Each row is a point on a tangle of strands that fork, close into loops and nearly touch. The rows are in no order.
In the rows, 100 means zero.
Two points are linked if the straight distance between their rows is under 89.7. Some points are linked to none.
ner: [87 95 52 69 118 101 99 115 99 114 86 96 91 128 110 93 94 68 98 112 92 112 117 113 93 133 115 123 139 101]
peser: [69 100 65 66 76 119 112 100 64 126 54 93 57 98 110 95 126 109 58 128 123 118 144 127 107 117 79 118 117 138]
gan: [136 93 92 135 97 83 94 104 49 101 87 85 127 75 108 107 135 104 86 146 100 82 86 92 104 61 79 101 83 115]
Gizos: [155 86 104 125 103 78 113 126 67 146 106 91 88 101 82 118 120 73 76 124 109 84 85 75 101 127 83 96 93 70]
Nir: [117 90 95 125 112 76 124 100 114 136 107 82 99 82 125 102 104 117 101 76 115 75 97 90 91 115 90 99 97 123]
Makeg: [119 103 97 121 122 86 97 116 89 108 126 81 97 93 69 126 129 70 98 112 90 94 68 107 106 119 119 99 118 77]
tude: [101 118 96 119 83 102 113 82 113 88 97 74 94 77 140 87 108 162 101 85 107 114 86 117 123 73 83 81 66 99]
bizo: [101 94 115 85 83 81 118 98 119 74 105 107 66 114 97 94 79 79 149 84 104 83 144 110 94 88 91 111 75 102]
Lir: [68 91 81 79 77 127 55 107 117 58 99 68 96 113 110 84 118 115 98 123 86 107 87 97 75 45 72 94 101 104]
miba: [71 112 91 108 95 79 103 80 118 95 123 85 97 83 130 112 108 113 142 62 83 80 102 83 93 46 93 91 67 93]
pog: [143 86 121 126 116 107 95 91 73 131 73 129 133 99 86 87 117 107 86 120 119 93 77 88 97 123 99 87 114 96]
Motom: [120 111 126 86 65 110 99 106 52 95 62 89 98 109 82 79 88 86 127 119 111 76 132 113 74 100 94 112 92 93]
der: [90 55 73 59 94 89 141 95 107 124 95 90 58 139 94 117 100 86 70 111 132 96 117 77 105 166 107 150 134 121]
Boni: [82 132 94 103 87 100 113 87 92 86 86 91 101 53 123 80 112 149 66 103 123 119 105 143 123 80 80 69 81 122]
Pupu: [128 142 92 154 78 92 112 123 81 131 103 82 100 87 109 133 104 121 66 115 107 97 59 114 114 102 95 65 89 95]
Fip: [122 86 119 82 88 115 99 114 111 71 113 92 108 99 66 81 128 46 116 107 75 87 108 89 79 116 119 110 106 108]
furur: [77 100 72 58 85 112 130 92 74 121 67 107 69 117 110 109 107 87 68 110 137 108 129 106 118 130 105 130 141 140]
Puni: [114 125 96 103 71 132 93 119 54 80 79 84 80 116 80 105 92 75 97 148 113 111 104 126 101 122 102 102 134 115]
vev: [84 104 74 117 92 120 82 125 116 97 114 69 93 103 98 98 102 124 75 105 91 130 65 125 110 94 101 90 121 87]
sokip: [87 83 135 68 89 93 82 87 100 80 94 113 102 107 67 102 108 85 128 104 91 67 119 88 79 64 77 104 104 98]
gogub: [115 100 136 123 139 104 86 97 130 93 106 126 134 85 111 75 88 101 103 83 66 115 89 89 97 108 122 84 88 79]
poze: [84 122 64 76 85 106 100 114 74 107 75 83 93 80 120 82 104 112 49 116 125 119 123 138 115 115 86 96 112 131]
sife: [96 116 92 85 96 117 59 118 93 62 103 85 97 119 77 86 92 61 107 125 76 117 87 94 78 92 99 93 127 85]
baviz: [89 97 108 80 96 88 114 116 141 73 114 112 75 119 102 102 100 76 127 71 83 119 133 103 100 83 107 112 63 103]
gud: [105 79 108 111 119 86 115 110 105 117 129 97 115 106 60 138 126 81 68 123 93 107 62 98 123 142 123 109 138 86]
dos: [117 103 93 104 75 126 67 135 72 66 93 69 91 122 82 118 100 78 90 142 80 111 84 102 88 117 99 103 127 102]
fove: [139 103 137 159 129 82 98 81 103 122 106 131 127 82 80 113 105 123 121 88 83 124 48 87 105 82 99 90 75 88]
dogu: [74 82 69 83 79 112 97 104 97 69 92 82 96 102 113 100 115 95 92 125 96 90 100 104 95 79 82 88 96 110]
tofal: [112 96 112 129 117 85 83 100 119 117 96 105 119 80 111 103 106 103 131 85 71 86 69 67 79 53 83 88 70 103]
kedo: [88 98 73 66 93 117 86 109 81 101 72 107 94 126 107 72 72 92 117 104 106 115 133 114 89 103 89 116 124 114]
morav: [88 86 85 117 120 108 88 105 115 133 100 89 119 101 107 111 109 101 93 97 72 89 55 69 76 110 93 85 108 110]
los: [104 125 110 74 75 119 123 70 113 59 70 136 74 113 114 86 73 78 156 100 110 106 137 116 103 73 106 107 109 127]
ponav: [81 108 123 57 98 116 106 68 108 66 77 127 96 119 99 97 73 79 135 85 103 84 121 95 92 100 120 97 111 103]
Per: [96 85 131 93 108 97 85 93 116 94 95 109 120 95 83 98 101 86 124 97 74 72 93 70 73 58 75 83 69 88]
Nes: [121 77 130 149 141 82 107 95 109 138 102 126 132 93 96 98 90 142 86 93 104 105 77 108 111 121 108 105 125 91]
rozeg: [90 81 121 96 118 91 112 72 123 95 118 108 102 98 96 105 80 125 116 62 106 90 122 76 101 125 111 92 81 103]
derur: [120 111 95 161 88 88 100 112 74 126 91 80 132 77 124 106 115 138 94 112 93 87 63 94 97 59 85 101 74 113]
Luzor: [97 91 114 126 139 100 108 75 139 118 130 115 119 91 125 116 90 144 110 54 91 113 100 88 115 117 129 94 81 93]
vid: [112 139 96 78 66 103 115 99 80 61 60 109 68 95 106 80 82 88 131 117 128 102 134 132 111 77 97 100 101 126]
mifum: [136 123 118 100 78 104 76 100 80 63 100 93 139 92 104 106 120 89 117 140 69 61 108 85 70 40 66 96 101 79]
tunel: [114 77 135 80 96 97 91 61 61 90 88 101 117 101 75 106 126 100 119 112 113 56 116 92 83 68 70 95 92 95]
Megek: [143 84 132 155 139 95 98 81 93 123 91 155 137 101 95 90 115 119 102 106 106 125 78 94 102 94 107 95 97 87]
moge: [100 88 114 93 91 86 135 99 86 129 99 107 56 108 62 110 71 133 81 92 157 103 123 119 123 146 99 118 119 122]
ledel: [86 59 95 66 100 108 120 99 102 123 103 93 74 122 77 116 112 86 70 113 104 77 87 73 102 165 112 134 121 103]
Bol: [68 102 94 89 139 108 75 91 140 86 141 111 119 95 96 101 100 85 82 88 71 104 84 81 104 106 127 96 100 81]
fovi: [62 107 81 77 87 109 63 105 139 62 109 96 86 105 131 75 99 109 104 91 78 98 116 95 84 43 89 87 79 85]
fibob: [87 113 111 96 120 109 73 121 120 82 126 96 111 91 99 100 118 51 96 103 54 88 77 83 104 88 120 83 82 90]
diru: [103 133 102 95 97 106 104 107 79 120 64 85 112 60 102 95 101 126 48 117 115 109 111 138 108 136 88 91 147 120]
robid: [102 123 132 121 133 94 85 102 147 108 132 114 127 88 105 100 95 98 113 67 36 139 82 94 115 94 123 89 67 56]
Lag: [122 114 96 124 88 98 80 100 75 72 97 95 133 88 114 112 135 99 102 153 91 69 98 100 98 42 76 86 77 89]
Gelin: [100 112 128 112 87 105 110 83 113 78 86 88 109 83 120 89 90 146 122 90 97 97 93 103 91 56 80 88 53 100]
lig: [78 122 101 115 119 117 90 87 133 87 148 101 109 104 111 95 93 116 109 72 74 141 96 113 123 88 130 87 69 58]
Duril: [115 131 107 85 66 120 95 106 56 72 71 87 70 76 83 94 94 90 103 137 122 113 117 137 114 87 96 108 113 139]
Noso: [86 99 104 117 132 101 61 106 126 141 114 110 127 85 103 111 110 80 93 89 65 98 59 68 79 70 88 86 67 105]
bika: [102 94 94 95 87 108 131 110 104 98 106 114 87 113 91 90 112 94 85 104 112 101 103 119 117 147 117 101 114 109]
Tibiz: [92 92 106 111 119 91 101 103 117 110 110 83 94 115 104 110 59 157 119 66 117 122 117 119 107 132 107 113 119 93]
Bevet: [81 124 113 86 101 109 60 122 125 55 106 114 99 102 83 97 90 53 113 100 60 102 101 90 80 68 107 80 96 71]
pasas: [114 79 110 118 99 82 125 85 81 111 88 98 107 71 106 91 104 124 111 100 120 81 106 96 97 98 80 95 77 118]
Pofi: [147 94 124 113 104 108 121 103 57 154 59 103 124 91 98 76 101 111 75 126 120 84 115 99 94 144 95 101 109 98]
vig: [128 80 118 82 93 104 104 106 86 109 113 92 100 105 67 98 126 40 103 116 89 67 111 64 80 144 122 133 120 91]
mal: [112 100 125 112 107 86 123 98 105 127 101 91 92 92 74 103 65 143 96 80 137 104 103 130 122 147 104 96 121 101]
Vetel: [130 95 126 101 108 91 120 95 119 72 123 116 104 98 86 88 109 53 123 98 80 85 105 82 103 113 130 92 97 90]
seb: [72 88 69 84 110 109 84 132 113 101 100 106 112 132 95 91 85 73 84 97 82 121 122 89 89 126 121 124 108 95]
Nodop: [115 102 130 103 107 103 89 116 120 92 111 118 114 95 77 98 94 70 103 85 81 125 85 85 97 134 137 83 94 72]
Dozaz: [48 80 61 75 120 93 85 81 117 91 125 100 96 125 116 124 85 107 107 59 110 131 115 108 111 96 113 118 123 95]
Kamit: [127 122 124 91 63 102 72 111 79 56 75 95 116 104 85 84 104 87 128 129 84 81 121 109 65 63 95 112 94 81]
lol: [110 85 123 160 158 80 96 77 131 145 131 136 131 85 115 122 99 144 114 63 95 113 73 90 113 101 113 114 101 102]
dasa: [48 78 60 67 115 93 95 76 86 100 103 100 94 113 106 108 79 105 93 89 127 114 121 111 102 105 94 136 127 87]
teguz: [106 95 91 131 102 84 125 119 117 143 118 86 106 99 106 112 124 114 86 93 87 95 71 92 97 125 102 93 105 104]
buno: [131 98 102 108 106 65 103 114 68 124 99 95 102 102 87 110 90 64 111 95 114 81 106 84 95 121 95 94 91 63]
lezi: [51 83 93 65 120 128 67 77 120 81 121 122 107 116 77 97 99 78 88 91 82 116 94 71 99 106 128 117 110 70]
zinop: [99 131 80 129 82 102 99 130 89 99 100 87 95 99 104 108 80 119 73 119 112 117 64 129 119 103 103 90 109 100]
pefe: [116 79 119 95 85 96 118 68 76 85 88 97 100 91 90 84 119 116 123 111 127 74 132 107 88 83 72 104 90 122]
zim: [116 93 94 125 100 89 94 107 77 122 117 83 91 91 78 132 121 70 95 124 89 76 55 78 108 98 88 79 96 86]
kopo: [124 102 107 74 86 101 105 91 70 110 84 95 83 117 85 83 110 70 116 113 103 75 126 84 73 133 103 117 112 107]
Rakun: [114 121 110 118 97 96 89 109 81 72 106 99 118 101 94 90 100 80 106 113 97 102 94 120 114 84 103 79 85 64]
lapus: [80 112 77 106 86 109 123 91 94 126 95 90 95 70 119 103 111 155 68 83 140 104 92 126 127 109 85 81 108 135]
mukof: [52 93 62 58 95 95 101 76 122 62 109 109 89 119 131 101 101 109 116 58 113 116 136 102 97 69 86 116 101 107]
nosig: [77 88 79 81 91 97 107 128 124 95 114 113 76 131 100 105 99 64 95 75 73 111 114 96 88 103 122 119 76 110]
leze: [103 115 124 110 92 94 120 89 131 95 103 91 95 89 122 106 71 117 146 54 88 89 103 90 100 62 93 85 46 100]
Keva: [66 79 109 55 111 119 68 74 104 74 90 118 112 118 86 78 71 98 101 85 100 100 107 89 88 118 112 105 116 84]
dozo: [66 134 80 80 95 109 58 97 127 66 123 85 82 101 116 103 79 112 116 96 87 100 90 103 105 17 91 90 91 62]
Zugis: [111 88 99 91 92 87 137 116 107 115 99 93 41 116 77 111 62 112 109 81 139 114 105 105 111 120 97 119 106 136]
Vipu: [103 100 95 82 94 94 125 112 100 83 87 114 53 119 97 112 64 82 131 89 122 109 121 108 117 109 100 114 102 127]
dis: [136 130 94 164 112 87 116 101 87 144 108 105 122 77 134 118 109 125 82 113 107 102 67 101 116 76 101 77 77 105]
lem: [141 99 150 141 108 94 103 100 113 109 97 129 123 83 96 90 76 109 128 73 86 117 76 81 93 101 111 75 64 75]
sipig: [108 58 113 104 108 93 121 114 104 126 127 100 83 112 64 120 120 78 62 116 95 77 72 70 109 144 114 121 120 95]
fev: [119 105 100 99 93 89 116 110 74 145 76 80 100 83 92 99 100 114 53 116 123 93 93 112 112 139 95 97 124 106]
Rika: [69 87 53 66 97 109 112 95 116 75 107 106 99 106 129 94 120 85 101 92 108 94 132 113 96 95 104 109 112 121]
vigof: [71 118 54 101 92 102 112 101 109 108 113 89 106 94 144 94 109 121 77 77 111 106 96 117 114 112 97 78 96 112]
mut: [77 117 63 59 94 120 92 97 76 90 74 103 96 110 125 80 81 110 86 119 130 127 129 130 105 80 89 113 123 119]
Dupon: [68 101 66 114 100 111 76 95 125 99 123 97 101 103 141 78 101 125 93 78 95 107 101 97 94 72 95 84 86 89]
Kilak: [69 68 63 66 92 90 127 84 92 116 95 110 73 117 116 121 95 109 68 82 138 103 119 101 126 145 111 132 117 135]

A piece is all that can be reached along the links. How many separate loops has the piece of each point below (a circle has one, a figure eight two, a Y none), and how many tips (points with one link)?
Noso | loops 1, tips 0
lem | loops 0, tips 5
lapus | loops 0, tips 3
vid | loops 1, tips 0

How many points has the smallest loop of links through each point below? Write none if it is on no loop.
vid | 12
moge | none
tofal | 10

Name the points in between on the shortest way along the links from the first point to the second, in order.
der / Vetel | Kilak, furur, peser, poze, diru, fev, Pofi, pog, Megek, fove, lem, gogub, Nodop
tude / Rika | Boni, lapus, vigof, Dupon, fovi, Lir, dogu
buno / bizo | Gizos, zim, Makeg, gud, sipig, ledel, der, Kilak, furur, peser, poze, mut, kedo, ner, seb, nosig, baviz
vig / vev | kopo, Motom, Kamit, mifum, Lag, gan, derur, dis, Pupu, zinop
